A landscape with many valleys, sampled at points; each row gives a point and its height.
A ball rolls from a point to the lowest of its 3 nearest points, and stops where none of them is lower. Distance is the straight distance between rows; heights are no part of it.
gadu: [138 136 152 125 218  86  99 111 197 137]  (h 449)
kivam: [136 132 132 114 137 127 120 138 133 133]  (h 620)
fen: [122 148  91  86 118 107 141 138 125 151]  (h 766)
mesek: [122 142 108 106 100 123 134 138 107 139]  (h 392)
penu: [144 138 117 107 210  68 126 125 209 147]  (h 501)
lon: [ 83 156  78 118  51 125 156 102  57 136]  (h 499)
Vigi: [143 128 149 119 172 118 108 129 161 131]  (h 230)
deg: [118  95 129 184  64 182 148 128  65  98]  (h 495)
panag: [144 126 170 136 193 114  89 118 177 128]  (h 195)
Bovuv: [ 91 149  88 126  51 137 155 113  64 134]  (h 361)
gidal: [131 101 148 169  87 177 138 134  82 103]  (h 349)
lol: [140 117 174 148 154 156  98 128 143 111]  (h 77)
Nom: [ 95 144  91 129  48 146 155 116  59 128]  (h 299)
mov: [133 117 144 137 105 160 126 135 105 115]  (h 235)
tedu: [142 133 139 111 195  94 114 125 184 141]  (h 466)
zop: [106 147  96 112  80 135 145 131  91 138]  (h 341)
sored: [111 120 117 162  56 170 152 122  60 113]  (h 16)
zeti: [136 109 170 153 132 166 112 131 126 108]  (h 17)
movez: [102 151  86  98  83 117 145 124  92 143]  (h 98)
Nakob: [144 140 100 104 211  46 143 126 220 149]  (h 716)
giz: [140 126 149 120 156 125 113 132 151 127]  (h 305)
lafa: [136 118 155 132 145 142 106 135 142 119]  (h 227)
Sira: [121 115 131 150  81 170 142 134  87 111]  (h 451)
Pomo: [125 141 103 101 118 109 136 138 130 140]  (h 752)
lam: [139 135 131 108 168 102 119 135 164 138]  (h 271)
nekav: [123 150 101  83 131  96 140 136 137 147]  (h 767)
pege: [132 125 139 123 126 141 119 138 128 129]  (h 653)
bav: [135 111 155 147 111 163 120 134 113 111]  (h 108)
Pev: [138 115 178 151 167 141  86 113 159 111]  (h 152)
Tagef: [136 137 109  95 164  88 131 140 165 147]  (h 437)
lalid: [143 129 153 125 187 111  99 122 174 130]  (h 212)
Dasa: [142 132 162 148 219  98  84 102 201 131]  (h 386)
Salo: [132 107 152 160  91 173 133 133  91 106]  (h 268)
tup: [142 125 169 135 182 127  96 121 165 122]  (h 218)
rizud: [129 133 122 108 112 125 126 141 120 135]  (h 618)
kura: [147 138 111  98 190  76 128 133 191 148]  (h 467)
roze: [141 137 123 101 184  83 123 133 182 144]  (h 459)
sif: [139 134 126 116 218  66 123 111 214 140]  (h 512)
mezev: [144 135 130 110 206  77 116 117 198 142]  (h 472)
turen: [126 133 120 116 104 135 134 136 113 130]  (h 229)
vanu: [144 125 174 147 202 117  81 104 182 127]  (h 251)
segak: [109 136 104 129  69 149 147 125  75 129]  (h 402)
Nudu: [129 139 101  87 156  85 135 139 160 151]  (h 446)
ganov: [133  96 159 165 106 174 120 129 102 101]  (h 180)
nif: [120 117 129 149  68 163 148 135  75 111]  (h 328)
zuref: [114  83 117 206  51 188 164 123  52  93]  (h 652)
mavi: [140 138 112  96 173  80 133 138 176 149]  (h 448)
tev: [135 134 121  99 150 108 125 136 151 141]  (h 363)
zed: [124 126 118 127  84 147 141 134  88 127]  (h 194)
Rebo: [139 137 100  93 185  68 139 131 190 153]  (h 488)
supe: [113 121 114 150  62 162 149 127  63 118]  (h 147)
piga: [137 116 164 152 124 161 111 132 119 106]  (h 46)
mogek: [125 109 139 161  80 174 139 134  84 103]  (h 382)
Bon: [101 144  95 121  64 138 149 119  76 134]  (h 468)
zimun: [105 129 102 145  46 154 155 117  58 120]  (h 239)
muzu: [132 119 141 127 120 141 125 136 116 123]  (h 518)
sal: [123 119 133 144  85 161 134 138  93 118]  (h 528)
Zovol: [113 149  97 101  94 122 142 130 102 146]  (h 219)
fezur: [126 122 133 129 104 148 131 139 106 124]  (h 496)
res: [144 125 175 148 191 132  84 107 173 118]  (h 270)
tefe: [117 107 122 176  57 177 150 130  59 104]  (h 290)
rupim: [116 133 114 138  67 158 146 134  74 122]  (h 296)
Vefab: [138 135 103 102 205  55 139 130 212 151]  (h 592)

For each start below, name every point that the ball comes to, in order.
mesek -> Zovol movez
Bovuv -> Nom zimun sored
tev -> lam Vigi lalid panag
Pev -> lol zeti
Sira -> nif supe sored

Call two points neighbours if one is among the 3 nearest of the other. Go from one point of each pair to the other, from neighbour to neighbour, staying as low as possible. Name the highest point that can't be avoided.
panag, movez -> Bon
panag, sored -> Sira
movez, turen -> mesek
panag, zeti -> tup
sored, zed -> rupim
